Each row is a point on a tangle of strands that fork, close into loops and nearly touch. The rows are in no order.
Points whose rows are less than 91 apart are linked; no others are. Some points are linked to none.
funa: [-23.4 -22.9  -3.7 -11.5 -18.2 -47.0 -11.0 -29.8  13.2  17.4 -21.1 -30.8
 -17.4  20.5  57.4   1.1  45.0 -13.2  -2.6  14.3   7.1  -2.2  45.3 -18.4
  14.5 -29.5 -14.1   4.4  10.1  -3.9 -51.0  42.4]
Fam: [ 36.7 -55.0  -8.8  -2.9 -17.5 -11.5   5.2   5.1  29.8   4.9  12.5  -2.2
 -22.7 -15.8 -26.9 -26.2   8.8 -18.0   7.3   0.4  25.1  23.4 -41.0 -16.4
 -25.7  34.8   8.0  19.3  -0.7  30.8  30.2 -39.5]
selu: [ -2.0  54.0  -4.9   1.4  22.0  28.6  19.4   9.5 -19.4  -5.8 -11.6  14.6
  12.8  -5.3 -10.9  15.4 -29.5  15.8   4.1 -18.3 -27.7  -5.2   8.1  11.0
  21.6  10.4  11.7  17.5   4.3   6.2  23.8   1.8]
Vafog: [-40.9  -5.8  22.6  -6.9   3.8 -23.5  -2.6  -4.6  17.1  17.9  13.2   4.3
  -1.9 -10.8  -4.9  17.7  16.6   6.9 -21.0  18.2   2.4 -27.8   0.6 -27.9
   2.3 -37.2 -21.0 -23.0   8.3 -35.9 -31.5  31.6]
fod: [  3.6  24.6  -3.3  28.1 -17.3   7.4  11.7  14.6  -3.5 -54.5 -47.2 -21.7
 -26.2   6.0  14.4 -19.8  12.4  55.7  18.6 -15.9   0.9   6.9  32.1  29.3
  13.7  21.8  -3.7  17.1  26.3  29.3 -11.2  -5.5]
sipar: [-42.2   3.2   9.3 -13.3   1.1 -24.1 -17.7 -16.8  24.6  29.2  14.4 -14.1
  27.8 -26.0  17.9   2.0  15.2  -3.9  -0.3   0.6  -0.9 -34.5   8.4 -20.8
  21.3 -12.1 -26.1  -5.7   2.3 -37.1 -51.9  16.2]
Loza: [ 19.8  -2.0  18.1   1.0 -17.4  23.9  20.0  24.0 -25.7  21.9  44.2  25.6
  -7.6 -18.6 -49.5   5.2   7.1  -7.0  12.1 -16.2 -13.7  -0.1 -24.0  19.1
 -12.7  -6.7  -8.8 -12.3 -13.5   3.1   1.5 -32.0]
rova: [ -9.2 -30.3  21.6 -29.4 -21.2 -12.9 -13.6  14.0 -20.0  17.1  33.8  10.7
 -14.5  -4.0 -39.4  -1.6   1.5 -11.2 -15.7  19.4 -19.8  10.8  -8.0  -8.4
 -14.9 -42.8  -1.8 -11.8  -1.0 -22.0 -26.6 -17.7]
ketu: [ 24.4  18.9  -2.6  12.0   1.1  13.6   2.8   7.0   1.7 -43.6 -27.1 -11.1
  13.0  -4.7 -13.3 -30.8 -13.0  24.5   8.5 -22.6  12.1   8.3  -4.4   6.5
 -10.8  29.2   9.5  18.7  11.6  14.9  23.1 -25.5]
raso: [ 10.4 -38.6  -0.1   8.1 -23.4 -20.9  -7.3  -4.5   0.2 -10.4  -9.0  -2.7
 -10.8  -0.9 -29.1 -37.2 -15.1   7.8  13.0   2.4 -10.2  22.7   5.9 -15.8
 -11.6   6.7   6.8  16.7   0.9  17.9   8.7 -25.4]
ziku: [-13.8  33.1 -22.1  16.9  16.5  16.7  43.3  30.1 -18.4   3.2  -2.7  25.1
  17.8  -9.2 -29.4  11.5  -4.5  20.9 -17.5  -8.5 -29.0  -1.5   5.3   3.9
   9.1  19.6  -1.8   9.9   2.3   2.2  20.0   4.5]
vov: [-14.8 -50.8  -9.0  -2.1  -9.4 -24.4 -15.5 -28.5  19.1   0.2 -14.5 -14.5
   6.4  28.9  34.4 -18.2  31.4 -20.3 -10.9  34.5  31.7  12.3   6.8 -10.3
   3.8   7.1  -4.9  24.0  30.0  11.9  -8.3  11.2]
Gobo: [-60.2 -28.0  17.9 -42.0  -1.6 -28.0   0.8  -3.9  -7.1  14.2  -1.0  18.1
  -6.7  -0.2 -22.1  26.0  23.9  14.5 -29.7   4.6 -18.4 -23.2   8.5 -35.9
 -13.1 -37.4 -17.4 -18.7   1.3 -34.4 -33.7  35.2]
Gafim: [-22.8  31.1 -17.1   4.9 -22.7  -5.8  13.6  11.8  10.6  23.2   4.7 -20.9
 -13.2  -5.1  29.4  -0.8  16.8  36.1  27.8  19.0  -7.9 -28.7  42.5   4.7
  36.6  10.4 -38.3   7.3   9.7  -9.9 -23.5  20.5]
Piriv: [-14.5  11.8  -2.9 -10.8  -0.3 -28.4 -18.3  -7.0  -3.3  13.2 -34.1 -28.6
 -22.7  24.7  58.4  19.0  20.5  -9.3  -6.5   8.8  -1.3  -0.1  51.4  -4.3
  23.2 -47.6  -6.8 -12.1   2.5  -8.6 -53.4  48.3]
rebu: [-11.7  -0.8  -8.2   3.8 -27.3 -28.8  -6.7 -11.4  13.0  22.4  13.2 -15.3
  -9.1   0.3  18.9 -22.6  29.7  29.3  26.7  20.3   1.8 -22.6  24.6   8.9
  29.6   6.6 -19.7   2.3   2.9 -11.5 -26.1  -0.5]
mudu: [  8.8 -26.0   5.6  -6.0  -5.8  -8.7 -34.2 -12.1   8.9 -47.3 -38.0 -27.3
 -20.4  20.5  22.6 -23.2  10.2   5.0 -13.2  13.5  28.7  36.9   1.4  -2.1
  -6.0 -20.6  10.1  13.5  33.9  17.1  -1.8  -7.2]
mosi: [-34.1   5.4  25.3  10.3   5.7  -5.5 -18.7 -16.4  20.1  47.5  33.2 -14.9
  32.7 -28.3   4.2  25.1  20.9 -32.7  -2.5  -2.3  13.5 -40.1 -29.8 -11.9
  23.8 -15.6 -17.7  -9.5 -12.0 -38.3 -34.1   7.0]
fenep: [ -4.0 -38.6  24.8 -32.2 -10.7  -9.9  -7.3  -6.3  -5.2  10.2  35.6  21.2
  20.2 -17.9 -26.1  -5.3   4.3 -21.4 -22.0   8.6  -8.3  11.3 -11.7 -22.2
 -12.9  -9.9 -14.4 -14.9   2.7 -21.9 -18.7   2.4]
guf: [  4.3 -59.6 -15.6  11.0 -11.2 -10.8  -1.1 -10.6   4.9  15.5  15.0  -0.4
  -4.1  -8.1  -5.5 -23.1  12.7 -31.7 -13.6  18.7  31.5   6.2 -45.4 -10.5
 -20.9  36.9  -2.5   4.4   2.8  16.3  27.5 -26.3]
Vibim: [-12.9  32.5  10.6 -24.0 -10.0 -15.2  -8.0  22.5  -8.5  25.6   6.5  11.4
 -18.3   5.7 -31.5  -8.1  -8.8  37.0  18.5  13.3 -33.2 -10.3  29.7   9.0
  13.7 -16.2   3.6   1.2 -16.2  -5.5 -36.7   0.5]
povev: [ -6.3 -34.4  -2.3  10.5 -22.0 -29.0  10.5 -11.7  11.9 -19.1  -6.5 -15.4
  -8.0  11.0  37.0 -15.2  18.5  17.7 -20.0  17.2   2.6   1.3  40.3 -14.4
   1.9  13.7 -33.8  -5.9  17.2   3.1  -4.1  44.8]
manet: [-26.5 -29.8   2.4 -29.6  -6.5 -13.1 -34.4  10.0 -21.0  10.4  17.9   1.5
 -13.2  14.2 -17.6   6.0  18.7 -13.6  -7.8  49.6  -5.7  -1.6 -26.1 -13.5
 -19.1 -43.3   5.3  -8.4   0.4  -4.4 -23.8 -19.6]
Kamon: [ -6.1  13.4  11.6  24.6  35.4  30.4 -28.9 -19.7  11.7  12.5   5.8   9.8
  -8.7   9.6   1.4  25.8 -19.9 -34.0  31.6   5.4  22.8  -7.1 -33.1  34.9
   6.0  -7.4  14.4  -7.2  -7.1  17.7  10.2 -19.9]
Levo: [-26.1 -66.5  -7.2 -13.8 -25.7 -28.7  12.5 -13.5  -4.3  21.8  16.5  13.8
   4.6  -3.5 -16.5  -7.5  36.3 -19.0 -28.5  24.6  17.3 -11.1 -34.6 -21.6
 -20.9  23.7 -14.2   1.5  12.7   4.9   1.8  -3.5]
vezu: [ -3.5  37.1   1.2 -21.7   1.2 -20.4  -8.7  20.4  -4.9  16.4  -1.6  -2.6
 -42.4  10.6  24.9   3.0  -2.7  55.0  26.5  19.3 -16.8 -14.0  41.3  32.7
  28.9 -21.4  -4.9 -11.3 -18.7  -5.4 -38.5   7.3]
mek: [ -1.5   7.0  -7.2 -35.5  16.9 -27.2 -32.4  -6.5  -4.2   8.6  -9.5 -17.1
  -7.8  12.4  46.3  11.8  12.0 -11.0 -14.5  11.3  -6.3 -10.6  43.5 -18.5
   9.7 -38.9   8.8 -16.2 -26.4 -23.1 -52.3  50.3]
Zigo: [-14.8 -28.0   7.1  18.8  16.6  -6.2  -5.8 -32.2   3.6 -11.3 -14.5   5.4
   7.3  10.8  27.0   9.5 -25.0 -30.2 -11.8   6.8  16.5  14.8  -5.5 -18.7
  -0.5 -11.9   1.0  -6.2  13.6  -1.0  15.5  12.1]
pud: [-24.8  -8.3  -1.4   3.8  11.2 -12.3  -7.1 -37.1   9.6   5.1 -10.8 -14.8
  17.1  20.6  49.0  21.4  -6.3 -29.2 -16.0  -4.7  13.0 -10.8  20.8 -10.0
  16.6 -17.1 -11.8 -11.7   9.1 -12.4  -6.2  34.0]
piro: [  2.9 -55.6   4.3  -3.7 -11.9   2.8  32.3   8.7 -27.9 -18.7   5.9  21.7
   7.5  -9.2 -24.9   4.7   2.1 -21.2 -45.8 -24.0  16.2  13.2 -37.0 -23.4
 -51.0  12.0  -4.8 -22.7   8.8  -9.7  36.5  -7.4]
Migur: [  1.7 -28.2  -9.1   8.3 -29.8 -35.3   8.5  -3.9  -4.6   2.1  -7.0   0.9
   8.1  -5.2 -22.9 -30.8  -7.0  -3.2  -0.3  -2.6 -31.0  10.9  29.9 -37.2
   6.0  15.2  -6.8  18.6  -3.6  -3.0   0.1   1.0]
Zisip: [ -4.4  17.1   8.2  13.5  -5.1   8.0  18.6  -6.5 -22.7  27.5   8.2  29.0
   9.0  -2.1 -29.1  -0.5  -3.7   6.2  33.0 -26.0  12.8 -18.3 -26.1  32.5
 -11.5  41.0   1.5   6.3   0.6  20.8  12.8 -28.5]
nofir: [ 48.3  39.7  10.6 -10.5  29.5  42.1 -45.0   5.7  18.1 -38.4 -16.5  -4.0
   5.9  20.3  -8.0  17.8 -28.2  -0.8  35.4 -18.5   8.3  26.4 -18.4  20.2
 -24.8 -21.0  34.3  -1.9  -3.7   7.0   5.9 -14.7]
mure: [ 14.5  11.8   6.5  43.2  17.2  32.7  -9.2 -21.4  -0.9  -3.7  -3.9  -0.3
 -11.7   6.9  27.9  16.6 -28.9 -15.5  43.3 -11.5  21.8   3.1 -20.7  38.0
  13.2   4.0  -1.4   9.6 -13.7  23.7   7.4   2.5]
kor: [ 23.3 -24.1 -14.6   8.6 -22.8  11.9  19.7  13.7  -6.8 -51.6 -14.7  -5.8
  18.2  -6.4 -23.3 -36.7  15.6   5.3 -29.3  -8.6 -14.1  21.4   5.9 -33.8
 -34.3  50.2   9.3   1.6   0.8   2.9  26.1 -10.2]
lufo: [ 43.3  10.7  -7.7  38.1   7.8  33.6  27.4  20.1 -11.3 -12.1  -4.3  10.4
  -0.8  -6.9 -14.1   8.6 -13.0 -18.8  -3.4 -31.8  25.2 -12.6 -46.1   2.4
 -50.1  49.4  20.7 -10.3 -26.9  12.0  44.1 -22.1]
las: [-42.1   0.6 -22.4   0.9   0.1 -12.7  47.6  15.7   1.8   3.4   4.1   2.8
   8.8   1.4 -14.4  10.0  26.0  18.4 -30.3  14.4  -5.6 -41.2   5.6 -17.9
  -7.0  16.7 -18.7 -17.9   8.7 -21.8  10.2  15.5]
doviv: [ -6.3 -39.6  -8.3 -16.3 -12.1 -33.9 -35.4 -28.2   2.9  21.8  -7.8 -17.4
  -3.6  19.4  48.3  -8.4  26.5 -13.5   2.1  34.6   7.6  14.6  24.6  -5.1
  16.3 -18.5   0.6  17.1   9.5   3.6 -28.4  12.2]
Demeg: [-14.7  62.3 -20.0 -25.0  38.4   6.1  14.2   6.2   7.6  37.3  -4.4   8.1
  -0.2  -7.6  27.3  47.0 -11.8  22.3  -5.7  13.4 -33.4 -10.4  26.5   8.0
  45.8 -27.4  17.1  15.5  -9.4  -1.5  -3.5  32.7]
mit: [ -9.2  58.2 -17.6 -33.0  24.3 -28.9  -5.0  23.6  -0.9  33.2 -21.6  -2.1
 -37.1  -9.2  36.9  20.3   4.9  36.9   3.6   2.2 -11.0 -17.2  55.5  17.0
  26.3 -25.7   9.2 -27.1 -28.8 -13.2 -50.5  39.6]
saze: [ 40.5  37.1  15.4  -4.6  25.7  63.6 -22.2  -4.3  12.3 -38.3 -21.4   0.0
  -7.9   6.7  12.3  26.1 -21.9  17.2  40.0 -31.1   0.1  15.0 -15.8  38.8
 -10.6 -10.6  25.3  18.6 -12.4  21.1  10.2  -2.0]
mufi: [  9.9  42.5  -0.9  10.6   0.9  22.9   7.2  13.1 -18.4 -51.3 -34.1  -2.1
 -23.0  -1.9  -1.0 -13.9  -8.0  57.6  20.5  -8.1 -28.8 -10.6  30.7  21.2
  11.2   8.0  -0.1  16.6  13.7  19.6  12.7   1.6]
sulo: [ 13.5  30.7 -14.7   6.0  17.0  16.8 -12.9 -15.0 -19.2 -14.2 -16.0  -3.5
  11.1  20.2  42.8   9.5 -11.7  -3.1  15.2   5.3  -6.5   9.1  17.1  12.8
  18.6 -12.7  20.4   7.8  -5.8  -8.0   6.0   6.9]
Funan: [-16.6  -3.3   9.5  30.5  28.7  15.7  -4.5 -20.1  24.9  32.6  24.7  -0.6
   8.7  -2.0  -3.6  32.1  -5.6 -42.8   0.8   7.7  17.5 -14.9 -30.7  15.4
   6.1   2.9  -4.7 -17.6 -19.4 -14.8  12.5  -6.1]
vez: [  2.6   1.9  -3.7  27.7  11.9   6.7  20.8 -17.5  -3.8 -13.1  -6.7   7.4
  20.0   0.8   3.5   6.8 -24.9 -18.0 -16.4 -16.0  14.3  -5.5 -16.8  -5.8
   0.2  14.2   7.5  -9.3   6.1  -7.1  35.5  -2.4]
Teb: [ 26.1   1.9   3.0  35.0   5.4  31.3 -10.4 -16.3  -8.2 -14.5 -21.2  -1.8
  -7.8   2.6   7.6   6.0 -37.1  -7.2  53.3 -14.9  21.7  15.8 -25.8  11.4
 -16.5  14.0   3.4  20.2 -11.9  21.4  10.6 -25.6]
ruf: [ -3.3  39.9  -7.0 -38.9  -2.2  -4.3  -6.4  20.8 -13.0  12.6   7.6   2.0
  11.5   7.8 -18.7 -10.0 -17.8  21.6  12.4   8.6 -33.4  -6.0  44.5  19.4
  23.3   2.7  -4.9   8.9  -6.8  -9.1  -9.8  18.2]
gitu: [ -9.7  51.3  -0.3 -26.4  44.0  16.3   9.5   2.8   2.9  26.4   7.5  21.7
  17.0  -5.4  -1.3  40.3 -24.1  14.6   1.6  -4.2 -30.4 -11.9   0.6  32.2
  29.8  -7.9  22.5  12.8 -18.7   2.2  15.8   0.5]
nupa: [-25.2   7.1 -10.8 -14.3   7.0   6.4  40.5  37.4 -18.0 -20.4  -1.6  10.8
  19.7  -4.0 -24.1   9.0   5.5  21.9 -40.5  10.3 -29.8 -17.5   7.3 -15.9
   5.3   8.3  -1.5  -8.1  14.7 -11.9  30.8  28.4]
kage: [ 19.6   7.9  11.4   2.5  23.2  45.7 -32.6  -1.4   6.9 -24.7   3.0  -3.8
 -12.5  -0.8 -26.2   5.6 -17.6 -43.5  14.8 -15.4  22.1  12.8 -59.9  13.8
 -20.0 -16.2  20.8   6.9   3.9  16.6  36.8 -49.6]
Rak: [  1.4  29.1  16.8   2.5  30.4  42.0 -25.9  -8.7   1.8   5.3   9.9  19.7
 -22.0   4.0 -16.2  28.3 -31.9 -36.8  16.6 -10.6  11.4   2.4 -60.7  28.7
 -13.7 -19.0  29.5 -10.7  -4.2  24.1  21.2 -30.8]
kuvem: [-20.5  60.5 -12.6 -24.1  22.4 -10.4  -7.8   8.7  10.3  40.8  -7.2  -7.5
 -21.1 -25.7  40.2  32.8   5.0  26.7   3.0   4.7 -21.9 -20.1  26.6  -6.6
  47.5 -33.9  -0.7  -5.4 -19.3 -17.5 -40.8  39.4]
Vuvel: [ -5.7  -0.1  14.3 -19.2   1.9  -2.1   9.0   6.5 -10.0  16.7  38.7  17.9
  35.7  -8.5 -14.0   6.4  -9.7  -9.9 -30.8   2.2 -19.3  -2.5   1.6  -9.4
   1.9 -14.2 -11.5 -20.5   5.2 -28.6   5.0  17.0]
Nuge: [ -9.6  -4.9   3.7 -22.7   2.1 -31.1  -9.4   2.3  -4.3 -15.4 -18.0  -5.9
 -27.8  19.3   8.0  -4.7 -14.2  28.1 -17.9   8.7 -18.4  -4.4  29.9  -3.1
   6.7 -39.4   8.0 -11.2   7.8  -9.4  -1.8   6.5]
Kurot: [  7.5 -27.4  -1.5  -0.3  -9.1  15.6  39.0  27.9 -18.7 -34.0  -3.8   8.8
  29.0   1.0 -32.4 -15.3  10.9  -1.1 -42.0 -20.1  -6.4  15.7 -15.0 -29.4
 -43.6  27.8   5.8 -20.7  17.2 -10.2  33.5   1.1]
madog: [ 19.7  40.5  24.3  15.9  10.3  47.3  -2.8 -15.0  -0.5 -22.5 -10.2   4.7
 -14.9  15.2  42.1  17.9 -16.4  19.9  43.8 -16.2   3.2   8.1   2.5  55.1
   9.1   1.6  -1.4  14.5  -4.0  22.5   0.0  13.4]
sozut: [ 19.1   5.4   7.6 -20.3  16.1  28.5  13.6  13.7  -9.3  -5.6  21.2  19.0
  20.5  -4.0 -29.5  26.5 -13.5 -15.7 -21.1 -20.4 -15.3  20.7 -28.6   1.9
  -8.1 -27.7  27.8  -8.1  -2.4 -11.8  24.6 -23.5]
Kofe: [ 13.1   2.5  -9.3  32.2 -14.1  -2.2  19.1   4.9   5.8  20.5  13.2  14.8
  -0.3  -9.6 -18.9 -20.1   5.2   3.5  13.7   2.3  28.8 -11.4 -25.1  20.8
 -25.3  58.1  -1.0  -1.1  -5.9  22.9  16.0 -21.5]
denu: [ -3.6   3.7  11.5 -25.1   4.5 -29.8 -45.6 -18.7  16.7  38.4  11.5  -1.5
   1.7  -0.6  20.0 -16.9 -13.3 -22.4  16.9   0.7  23.7   5.8  11.5  11.5
  19.2  -1.2   3.0   1.4 -16.2  -1.5 -33.6 -21.8]
biba: [ 34.7  23.2   0.1  29.7   9.0  29.4  11.1   2.8   0.9 -38.3 -24.7  -9.2
   7.1 -15.9 -17.1 -19.4  -1.8   7.1  -3.3 -35.9  29.4  -9.1 -28.5   7.3
 -36.6  54.1  19.5  -3.1  -9.4  21.5  25.7 -25.8]
Fol: [ 50.6 -45.8 -10.6  -0.5 -19.6  17.0   3.1  17.9  26.8 -26.6  -6.3 -11.4
 -10.6 -14.3 -33.7 -41.4  10.8   7.1   7.9 -17.9  14.2  32.9 -46.4 -21.5
 -38.4  37.2  26.3  32.9  -2.5  34.9  29.1 -48.3]
Donoz: [-17.2  24.9 -24.3  17.0  -3.2  -9.1  12.2   8.4   5.7 -36.5 -38.0 -25.4
  -2.3  14.8  22.7  -6.4  10.9  29.1 -17.2   2.4   4.4   7.5  40.0  20.5
  17.4  19.0  -3.9   7.7  36.1   6.4   8.8  11.7]
Reru: [ -7.9  -7.3   1.4  16.7 -12.5 -30.6   3.1 -13.7  -1.6  16.5  -1.7   5.8
  20.1 -13.5   3.4  -8.3 -14.0  -4.6  -1.8  -9.3  -8.9  -2.5  22.2 -29.0
  13.4  -1.0 -21.0   5.8  -7.1  -1.2  -8.3   4.7]
vof: [ -9.5 -24.9   6.4 -36.6  -9.4 -28.6 -29.6 -12.6 -17.7  -2.2 -14.7   0.9
 -16.1   3.2  29.3   0.6  -2.0   1.5 -11.6  12.4 -20.8  -8.9  28.9 -26.1
  -0.2 -48.5  -3.9 -19.5  -6.9 -13.0 -16.9  46.2]
Gik: [ 20.6   7.6   8.4  -8.5   3.0   9.5 -20.5  -1.1   1.6  -4.5   8.9   1.3
   9.2  19.9  12.4  -7.5 -16.6  -4.5  19.6  14.9  -3.9  13.8   6.0  15.2
   3.6 -16.5  10.2  10.7   1.5  -7.6   3.0 -10.2]
pidus: [  6.6  48.3 -12.6 -11.9  25.1   2.3  -9.5   2.9 -12.2   7.1 -18.7 -10.7
   5.2  33.4  45.6  25.4  -4.0 -10.6   3.1  -2.8  -0.1   9.8  51.0  23.4
  31.2 -13.1   8.0   8.7 -11.8  -6.8 -30.8  35.2]
Pulip: [-40.4  20.0 -19.6   7.2   0.4 -15.2  30.5   3.6   5.3  12.1   1.4 -13.6
   0.7  -6.9  11.4  14.1   9.0  34.5  -5.5  12.7 -12.4 -41.7  35.7  -3.3
  24.5   0.5 -28.8 -12.6  18.7 -21.0  -1.5  20.6]
fiv: [ 19.0 -10.7  -2.5  29.8 -17.5   3.4   0.4   0.3  11.0  23.0  35.8  11.9
  11.5 -13.2 -16.6 -16.9  -0.6  -9.1  16.0   0.3  17.8   7.9 -14.0   2.5
 -15.7  42.0 -21.1  -8.3 -18.5  10.6  -1.5  -1.9]
gumag: [ 11.5 -26.0 -30.1  22.4 -25.4   9.3  18.0  -0.3  -4.1 -47.8 -24.7  -7.4
   5.6   9.8  10.2 -22.0   7.8   5.7  -9.8  -0.7 -16.3   4.1  20.0 -26.6
 -16.7  24.7  -0.9   9.7   4.8  11.4  24.1  24.3]
Lelot: [ 28.5   1.8  -7.8   9.6  -9.6  -5.9   7.5   6.4  24.4 -41.2 -30.9 -21.0
 -15.3  -4.8   0.7 -45.0   6.8  40.6  14.9 -20.1  14.8  10.7  13.2  12.5
   5.7  34.1   1.5  26.2  21.6  26.7  12.7 -18.7]
zovar: [ 11.9 -45.3  -0.5  19.0  -4.6  -1.8 -18.1 -24.0  30.2 -20.8 -18.6 -21.0
  -6.1  15.5  25.2 -25.2   9.3 -20.8  -5.9  10.3  40.8  31.3  -5.0   2.1
  -8.3  21.3  10.5  24.7  17.5  26.5  17.9  -5.1]
diz: [-37.4 -33.2 -18.2  -0.7 -19.8 -34.9  26.9  -5.9 -11.5   7.3  -5.8   4.4
  11.3   9.7 -22.2   1.2  39.4  10.6 -30.3  11.9  -7.5 -23.2   0.4 -31.1
  -3.2   9.5  -7.1   0.6  12.3  -9.5   0.7  -1.2]
dere: [-19.1   8.0 -10.7  29.7  -6.7 -18.5   2.8 -23.3   6.8  13.5 -13.7 -10.4
  14.9  -0.3  27.4   3.4  -7.0 -22.9  15.2   0.0   7.7  -6.7  36.3 -11.0
  29.5   0.5 -25.2   2.1   9.8  -2.2 -11.4  24.3]
lisat: [ 16.4 -16.5   9.4  18.7   0.3  11.4 -23.6  -9.4   3.8  16.4  26.5   5.0
  -8.0  -4.8 -21.4  -6.2 -23.4 -38.6  23.9  10.5  11.3  20.2 -31.9  -7.4
 -16.5   5.8 -12.1  -1.2 -13.3  10.7   0.2 -28.2]
nal: [ -7.4  -9.1   3.0 -12.3 -13.7 -17.7  -7.4  -2.3  15.6  18.2  41.0  -3.8
  -2.7 -10.4 -14.8 -21.8  19.4  25.4   5.0  27.0   2.9 -20.7   0.1   8.9
   6.3  -4.6 -16.3 -11.2   4.6 -11.9  -3.4 -16.0]
pupe: [ -9.3   8.5   9.6 -27.3  16.6   2.9 -32.6  -7.0   2.1  19.1  27.2  -8.1
   7.2  15.7  32.6  26.8  13.7  -4.0  -4.2  39.3   5.3 -14.0  -4.5  18.0
  13.6 -38.1  10.5 -13.2  -2.7 -20.7 -18.3  18.7]
Zik: [  8.9 -10.6  14.0  -7.3 -23.9   0.3   2.3  15.7 -12.9  -5.2  16.0  14.1
  -6.0  -1.8 -57.0 -25.3  -1.4  19.1  16.5  -8.8 -27.0  11.0  -0.2  15.3
 -14.1  -1.4   6.2   1.3  -6.3   5.3   3.0 -32.6]
boba: [ 41.0 -28.7 -10.0   7.9 -24.9  11.1  11.4  11.9  26.8 -38.5 -27.4  -8.0
  17.9  -9.8 -42.0 -39.4   7.3  10.5  -2.4 -23.6   7.6  43.8 -15.9 -38.8
 -34.2  55.6  23.0  28.8  -2.4   8.1  28.4 -34.7]
pofa: [-17.7   7.5  12.1  22.8  30.0  20.9   4.5 -24.8   9.2  40.5  41.0   2.9
  36.0 -26.1   0.4  27.2   2.2 -42.2  -1.3  -5.3  -2.4 -28.2 -24.2  -1.4
  23.8   0.5  -7.4 -10.8 -23.1 -24.8  -2.1  11.1]
fak: [ 27.5 -28.3   5.7  -9.8  -8.2  -3.0 -27.1  -5.0   3.3  -8.9   2.9   2.4
 -13.5   8.9  -7.1 -20.5 -20.0 -11.7   8.8  13.7   6.3  17.5 -16.6 -10.6
 -13.0 -13.2   2.9   7.3   3.1   0.7   7.1 -23.2]
tosa: [ 25.4  -5.1  16.4 -12.9  16.6  32.8  -4.9  11.6   0.4 -37.6   6.2   5.2
   6.1   7.2 -29.3  11.7 -17.4 -31.7  -7.4 -16.6  10.5  18.5 -58.0 -10.9
 -22.6 -18.0  19.9  -5.1   5.1   5.3  35.7 -24.7]
mibon: [  8.1  22.5  -6.1 -13.3   6.9  -8.4  -3.5  15.0  -2.1 -45.2 -33.9 -13.3
 -23.2  -0.6   9.1 -15.3 -31.4  39.2   0.6 -21.5 -19.4  -3.8  31.7   1.3
  12.2 -20.3   5.7   4.6  11.5  -2.7  12.5  -9.8]
Fup: [ -9.6   4.9  12.4  14.8  -6.9   5.6  16.8  12.5 -29.7  40.5  52.7  23.9
  17.4 -46.9 -27.9   1.5  12.8   0.7   4.4 -12.2 -20.9 -13.2 -23.7   4.2
   6.3  -6.4 -13.9 -14.1 -16.4  -2.9 -24.9  -8.3]
Rito: [ -1.4  20.5  14.7 -20.6  19.3   3.7  13.9   3.6  -9.7  30.0  28.4  21.9
  26.6 -10.9  -9.9  27.8  -7.2  -6.1 -22.3 -11.4 -13.7  -1.4  -9.5  11.9
  23.9 -30.2  11.4  -3.8  -9.0 -17.1   8.3  -5.7]
kov: [-25.8   2.9  -9.1  -5.9 -13.9 -14.5  18.1   4.9   7.9 -34.4 -29.5 -21.8
 -17.6  20.3  37.3   6.5  12.2  14.6 -23.5   7.3 -12.3   0.1  47.4  -3.1
  17.5 -10.8 -23.4  -5.7  30.5  13.4   9.0  48.0]
Vaku: [ 24.9 -31.1  -2.7  26.2 -22.1  16.5  35.4  23.9 -29.4  23.2  25.9  17.7
   2.8 -17.1 -46.2  -9.2   3.1 -53.5  -4.9 -26.2  19.7  34.5 -44.9   0.4
 -38.6  28.5  -3.4  -8.6 -13.9  12.6  -0.9 -42.1]
tabek: [ 39.2  -3.7   3.1  31.6 -10.4  28.6  46.3  36.5 -18.6  14.1  22.8  17.3
  -3.8 -14.7 -37.3   7.9   2.7 -32.5 -11.1 -27.8  16.0  15.8 -56.4   5.1
 -48.3  32.4   8.2 -20.3 -27.4   5.7  19.1 -26.1]

A piece is all that can be reached along the links. How many separate loops has the piece of each point below (a circle has one, a figure eight two, a Y none), and how many tips (points with one link)?
ruf => loops 0, tips 8
vez => loops 0, tips 4
Lelot => loops 0, tips 3

Name the points in between on the shortest way along the links from the first point to the second, in order.
Funan; Kurot => Kamon > Rak > kage > tosa > sozut > Rito > gitu > selu > ziku > nupa > las > diz > Levo > guf > Fam > Fol > boba > kor
Gafim; manet => Pulip > las > nupa > ziku > selu > gitu > Rito > Vuvel > fenep > rova
vof; biba => Nuge > mibon > mufi > fod > Lelot > ketu
pidus; Zigo => sulo > Gik > fak > raso > Migur > Reru > dere > pud
Loza; Zisip => Zik > raso > fak > lisat > fiv > Kofe
mit; Gobo => kuvem > Demeg > gitu > Rito > sozut > tosa > kage > Rak > Kamon > Funan > pofa > mosi > sipar > Vafog
